Points, in no order, along strands that fork, close into loops and pass close to each other.
(in the rows, 128 means zero)
Two points are linked if the straight distance between their rows is under 120. Some points are linked to none.
K485: [138 155  90 151 166 194 139 136 155 110  96 109 172 101  74 105 114 206
 164  38  84 104 134 110 100 119 124 122 132]
K330: [115 155 144  93  86  92  99 118 143 137 174 132  75 174  97 179 147  84
 140 186 159 138 164 135 166 139 115 132  60]
K109: [111 139 146  38 116 106 121 127 152 153 145 127 113  99 123 169 185  95
 102 121  71  79 151 121  85  98 122 141 107]
K93: [160 101 118 153 154  95 190 121  91 103 124 118 189 139 130  74 165 155
 176  71 127 156  62 109 120  98 139 118 151]
K603: [141 121 120 136 135 123 111 142 131  98 139 120 140 124 165  95  95 109
 119 146 146 139 132 128 148 133 168 128 150]
K186: [135 191  96 158 132 201 116 126 122 130 139 163  84 124  96 129  95 134
 146 143 173 132 197 172 174 121  66 132 131]
K69: [124 110 139 125 155  60 199 122  72 104  97 105 161 100 163 100 168  96
 122 117  99 170  94 100 119 128 160 120 146]
K317: [136 190 115 163 150 225  99 122 170 134 109 160 102  88 136 156 115 171
 103 138 149  84 137 101 126 136  90 137 172]
K515: [133 126 121 120  91 116  91 129  83 141 151 119 118 148 139 142 115  89
 105 154 179 141 154 144 163 133 137 111  99]
K436: [148 106 126 162 165 129 162 123 191 108 107  80 189 109 125 100 139 196
 146  45 115 127  74 106  56  89 105  85 139]
K447: [143  93 127 127 161  98 147 138 119  95 119  96 217 132 121  74 152 167
 146  70 102 158  70  97  94  99 177 102 125]
K235: [144 124 131 176 130  77 160 127  56 117 118 105 151 116 156  66 115  92
 123 134 132 154  99 139 162 150 172 139 146]
K160: [118 116 151 141 159 144 167 137 153 119 100 130 125 119 132  77 159 173
 141 100  77 125 105  99  77 121 115 150 157]
K805: [132 131 154 146 143 137 141 109 158 122  72  80 152  56 136 124 142 128
  85 132 101 123 113  76 104 127 149 120 155]
K595: [126 111 192 150 127 121 132 105 153 143  80 108 105  81 151 127 129 103
  84 155 111 114 125  81 120 126 128 129 180]
K91: [131  75 138 154 138 127 135 127 191 120 116 102 175 145 123 133 130 173
 135  83 138 113  80 118 105  98 108  95 126]
K217: [134 114 161 130 146 121 155 110  78 143 156 146  94 146 166 100 118  72
 134 148 118 138 141 132 173 158 170 151 139]
K456: [132 123 116 104  97 109  85 134 211 145 167 125 116 149 105 176 135 158
 179 145 166 113 139 160 120 117  88 123  91]
K385: [160 109 143 192 132  92 139 106  88 100  99  82 158  96 164  68 121 125
 111 133 123 177  90  95 126 150 179 124 161]
K770: [136  14 148 142 124  74 109 100 123 107 104 116 157 134 153 122 149  96
  89 139 142 177 101 110 145 138 160 105 144]
K522: [129  96 174 134 115  91  89 109 116  99 106 117 142 113 142 174 127  72
  55 198 103 127 111  75 112 147 148 145 124]
K915: [140 112 133 183 151 185  99 141 131 130 101 126 142 127 122 125  75 170
 135 104 159 136 127 122 144 122 135 116 123]
K445: [113 116 153 127 125 109  86 108 159 149 151 116  61 147 166 166 119 115
 126 169 197 146 147 137 174 143 126  98 138]
K934: [118  80 164 108 139  72 176 104  75 128 145 127 117 131 171 123 142  52
 108 157  93 145 102 106 158 159 184 134 145]
K705: [126 212  68 149 111 216 106 126 138 106 136 192  81  94 123 170 101 164
 145 135 158 103 183 160 165 135  55 140 145]
K939: [125  82 132 132 138  79 156 113 104  74  83  85 187 100 146 102 167 111
  87 126  96 191  96  85  91 115 170 132 133]
K138: [121 143 125 160 137 170 128 173  79 130 126 141 135 146 107 118  87 149
 133 128 161 133 146 138 147 133 135 157 122]
K636: [128 133 186 108 123 126 108 120 106 109 104 141 115  95 144 154 121  70
  55 152  89 126 135  59 119 171 172 149 153]
K36: [ 96  50  92 118 130  54 159 123  64  92 126 105 200 137 165  92 143  84
 105 117 125 181  86 126 123 132 170 155 111]
K223: [142 135 128 158 146 101 184 139  72 126 123 111 171 113 142  85 149 129
 144 113 104 137  89 127 129 109 161 125 143]
K400: [139 122 116 125 137 113 101 135 140 144 134 121 155 155 111 108 105 181
 177  84 154 114 111 175 127  97 107  98 131]
K734: [172 148  74 174 133 203 122 123 163 115 131 149 139 137  93 125  96 212
 160  85 138  92 133 142 109 113  68  96 144]
K584: [119 171 134  65  96 130 132 137 145 139 156 147  97 108 122 162 155 128
 115 141  63  68 155 140  82 133  88 142  94]
K885: [125 103  98 116 110 123 115 179 161 126 129 121 187 158  97 135  99 135
 128 118 146 139 136 126 105 114 120 125  89]
K853: [150 147  75 106  89 113 110 156  96 153 179 134 107 150 114 134 105 103
 136 131 168 115 162 176 167 137 122 131  71]
K474: [100  96 147  76 103  73  85 108 166 129 131 126  80 149 123 191 168  94
 119 153 152 151 154 138 136 138 118 125  79]
K713: [ 87 102 179  88 135  79 145 114 108 120 104 118 130 116 163 139 201  93
  81 149  80 122  87 113 101 128 164 132 146]
K361: [139 197 136 106  90 148 133 130  99 138 190 168  32 123 131 178 122  86
 115 169 113 116 171 152 150 143 128 140 107]
K993: [139 137 144 196 160 218 102 121 162 121 103 127 137 103 122 150  90 190
 114 103 161 119 129  98 130 113  96 129 162]
K735: [117  85 169  89 123  85 108 116 167 125 114 127 114 130 133 156 171  95
 108 168 119 130 126 119 143 133 127 108 105]
K790: [135  99 138 133 115 102  75 123 118 124 146 133 102 136 160 150 100  72
 113 171 212 144 144 117 181 142 151 117 150]
K405: [135 132 138 128 129 126  82 121 149 141 113 123 135 139 117 148 130 172
 137 118 149  99 134 138 128  94 110 101 143]
K550: [117  87  99  99 121  69 142 137  62  80 151  99 201 119 146 127 145  80
 104 123  92 158  97 119 111 134 173 121  90]
K874: [110 179 100 137 154 232 132 120 208 127  88 150 135  89 106 149 133 194
 134  74  87  58 155 117 117 114  59 136 161]
K848: [150 130 103 174 160 178 122 143 132  91 104 112 172 128  92 116  72 191
 135  57 124 135 134 121 125 118 136 112 124]
K893: [143 122 106 155 155 150 131 145 117 114 102  96 215 117  92  91 112 181
 144  78 120 159 110 103  99 115 153 105 120]
K884: [128 172 165 117 121 158 128 156  48 125 142 154 108  94 115 134 101 100
  68 149 100 138 148 123 140 148 149 163 123]
K620: [103 146 150  73 140  99 159 114 159 142 127 119 133 126 135 149 172 118
 137 122  62 105 114 142  85  98 125 128 118]
K430: [156 126 121 128  97 111 119 145  48  94 153 125 145 113 136 142  91  63
  64 134 121 113 138 106 134 139 189 139  91]
K435: [123 136 138  93  96  87 168 153  85 136 180 157  91 134 130 136 142  77
 117 149  93 126 154 142 109 122 136 149  88]
K168: [116 196  94 122 146 213 116 115 128 116 123 179 101 111 101 144 135 182
 143 128  82  80 162 146 129 134  85 150 159]
K386: [150 143  82 100 122 134 133 172 118 132 143 146 162 121 103  99 141 151
 155 111  85 112 157 141  89 123 134 133 115]
K524: [128 157 132  91  90 110 113 103 208 149 164 119  73 176  84 185 156 129
 175 163 145 123 154 140 146 135 106 112  71]
K967: [130 126 126 156 130 145 144 128 147 133 128 141  91 143 105 102 127 140
 148 142 142 141 142 165 153 125  95 128 146]
K49: [140 156  84 101 122 136 128 127 150 170 152 155  94 158  80 133 139 150
 184 124 134 123 186 182 115 123  80 126 115]
K574: [126 105 141 107 158 141 162 118 177 138 110 142 124 141 122 106 179 190
 173  92  91 102 100 140  96  99  82 118 150]
K815: [128 113 125 126 128 118 130 149 169 109 103  88 174  84 128 143 119 132
  91 141 119 111 116  87 111 111 130 134 112]
K98: [125 104  82 113  96 113  93 156 169 137 151 111 145 165 112 143 107 118
 153 136 194 121 142 144 131 116 102 121  91]
K547: [137 170 106 138 159 203 133 125 165 121  94 111 145  75 109 111 121 194
 117  86  90  96 132 111  94 120 103 122 149]
K305: [114 105 184 136 140  89 123  97 131 148 102 127  92 132 148 133 134 102
 130 174 137 127 124 117 145 136 142 120 160]
K606: [116 167 131 147 151 183 147 122 100 146 114 174  96 114 127 119 139 146
 144 150  73 120 141 146 117 125  90 158 152]
K87: [129 139 185 155 110 129 101 104 104 124  88 141 131  74 149 148  99  63
  80 167 141 156 145  51 139 192 169 157 162]
K454: [125 194 150 136 112 117 125 101  86 179 192 145  48 164 144 148 101  40
 118 168 170 141 169 165 214 158 138 158 114]
K37: [113 135 172 143 132 140 122 109 171 130 133 140  43 158 123 125 132 152
 177 157 143 136 150 153 157 127  79 134 163]
K814: [124 194  80  97  83 168  79 125 138 160 157 158  65 171 107 168 123 147
 196 138 198 120 180 177 161 142  96 123 108]
K475: [115 100  93  89  98  50 149 142  90 154 184 119 132 171 156 120 141  76
 162 146 134 136 115 181 136 129 166 146  72]
K267: [ 99  84 130  68 122  70 148 141  96 116 142 129 158  99 160 125 162  72
  77 127  91 151  99 131  98 120 178 130 112]
K906: [ 96 177 147 138 117 153  92 111 145 169 158 142  64 136 140 178 123 129
 137 179 177 130 129 135 156 142 104 133 128]
K832: [126 176 117 106  95 173 107 154 119 137 141 161 113  70 118 183 136 105
  69 161 137 114 147  96 122 146 118 133 103]
K920: [147  91 108 112 137 106 150 128 175 105 110  79 220 107 127  96 156 174
 134  59  82 132  85  96  74 104 145 107 124]
K222: [143 158 149 121 107 110  98 118  58 147 185 148  84 139 153 147  97  42
  84 178 169 141 159 126 173 145 166 142 112]
K834: [148  95 121 125 138  88 161 120 138 137 141 122 148 172 114  84 156 187
 190  84 144 140  83 167 114 100 105  92 148]
K894: [143 177 172 149 116 166  96 131 107 123 112 144 119  53 146 170  79 109
  75 162 160 143 147  62 145 169 154 160 144]
K472: [125 168 131 121 144 177 131 150 176 135 108 125 140 101 123 130 134 154
 109 126  64  83 135  95  96 120 134 143 137]
K847: [151  87 161 192 148  82 139 110  85 137  97 100 120 154 169  86 112 105
 140 116 172 155  91 129 172 140 156 125 175]
K895: [108 148 130 116 108 154 116 144 149 174 152 147  95 102 116 160 136 137
 113 171 139 114 135 140 121 142 101 128 115]
K612: [120 120 122 141 127 180 110 123 228 142 107 119 110 149 101 127 125 192
 141  81 134  87 114 126  67 115  50 118 138]
K852: [104  78 113 134 126  91 126 100 150  77  48  54 189 105 137 140 149 119
  75 110  82 151 102  64  94 106 185 103 137]
K599: [125 122 107  92 105  81 154 144 119 151 158 142 108 152 129 141 145 101
 172 146 117 124 138 173 105 106 134 143  80]
K135: [153  70 108 125 132 101 143 156 176 120 116 121 194 151  82 110 106 181
 167  51 120 104  93 128  78 122 100  90 123]
K298: [118 179 133  85 114 131 147 131  96 131 171 160  66  97 135 171 118 107
 100 153  85 100 152 146  99 147 130 152 112]
K336: [143 152 140 148 142 156 143 116  72 167 148 170  68 164 137 116 121  95
 117 158 134 127 144 147 196 158 158 144 146]
K148: [122 158  84 107 100 160 115 151 107 169 167 144  89 182 127 136 118 135
 171 120 180 118 155 187 172 142 117 119 101]
K341: [125  79 109 142 142  71 129 146 119  97 119  95 189 155 134 106 118 142
 171 102 165 145  90 147 116  98 129 125 101]
K879: [114 153  99 115 154 208 114 116 227 133 104 161 111 144  87 141 136 202
 166  73 107  73 156 136 107 106  38 113 145]
K952: [114  72 100 120 118  55 139 139  83 128 148 114 161 158 166  88 141  75
 127 151 149 168  95 164 158 121 164 130  98]
K833: [ 88  79 129 118 135  91 112 131 169  97  75  83 177 124 149 155 148 119
  90 128 112 123 102  89  86  99 139 116 121]
K817: [149 105  93 167 149 129 177 139 116 102 127 107 161 183 149  49  82 148
 170  80 162 141  88 150 148 116 140 109 139]
K333: [121 153 109 129 115 159 141 176  53 123 125 133 134 131 125  87  98 114
 104 134 119 145 150 124 116 151 159 148 120]
K869: [120 170 113  94 123 168  90 137 165 138 134 159 121 151  86 149 121 169
 154 127 138  97 175 157 124 108  91 112 132]
K830: [121 131 131  98 142 102 167 123 134 142 142 140 113 156 109 103 182 161
 186 117 108 111 104 176 124 125  94 116 130]
K954: [113  60 177 132 128  81 128  87 103 122  97 123 149 118 158 121 132  70
  92 157 117 164 102  84 154 169 182 148 153]
K145: [112  72 119 101 127  67 120 127 125 127 155 120 166 149 144 123 139 122
 136 134 143 146  94 165 131  99 140 120 117]
K179: [101 160 164 152 153 164 161 115 128 138  89 143 110 100 131 106 136 149
 130 137  89 131 115 113 107 146 114 157 185]
K67: [133 150  89 173 127 177 133 128 121 130 141 156 102 177 107  94  93 161
 176 118 162 131 160 188 156 123  76 139 133]
K859: [142 156 131 142 133 180 113 148 123 143 105 143 127  69 121 147  99 135
  86 145 134 128 142  78 127 157 135 140 134]
K598: [147 161 130 118 113 161 138 125 105 158 169 172  60 137 108 134 146 111
 150 152 118 112 160 153 178 143 133 136 115]
K974: [134  97 146 192 139 124 112  98 109 134 121 106 104 193 137  72  75 108
 136 104 203 176 114 152 173 144 131 120 162]

A piece is all that can be reached along the links. How many separate loops has the piece of each point below (a circle has one, a figure eight two, a Y none), and how many tips (points with one link)?
K87 -> loops 0, tips 3
K93 -> loops 0, tips 8
K109 -> loops 0, tips 4
K400 -> loops 0, tips 2
K67 -> loops 0, tips 2

A fork is a point with three links, a tip a point with one. Leave the first point through the second and follow the links. Name the first fork or tip that comes.
K636; K87 -> K515
K524; K330 -> K223
K49; K869 -> K168
K515; K790 -> K522
K595; K305 -> K885
K168; K606 -> K49
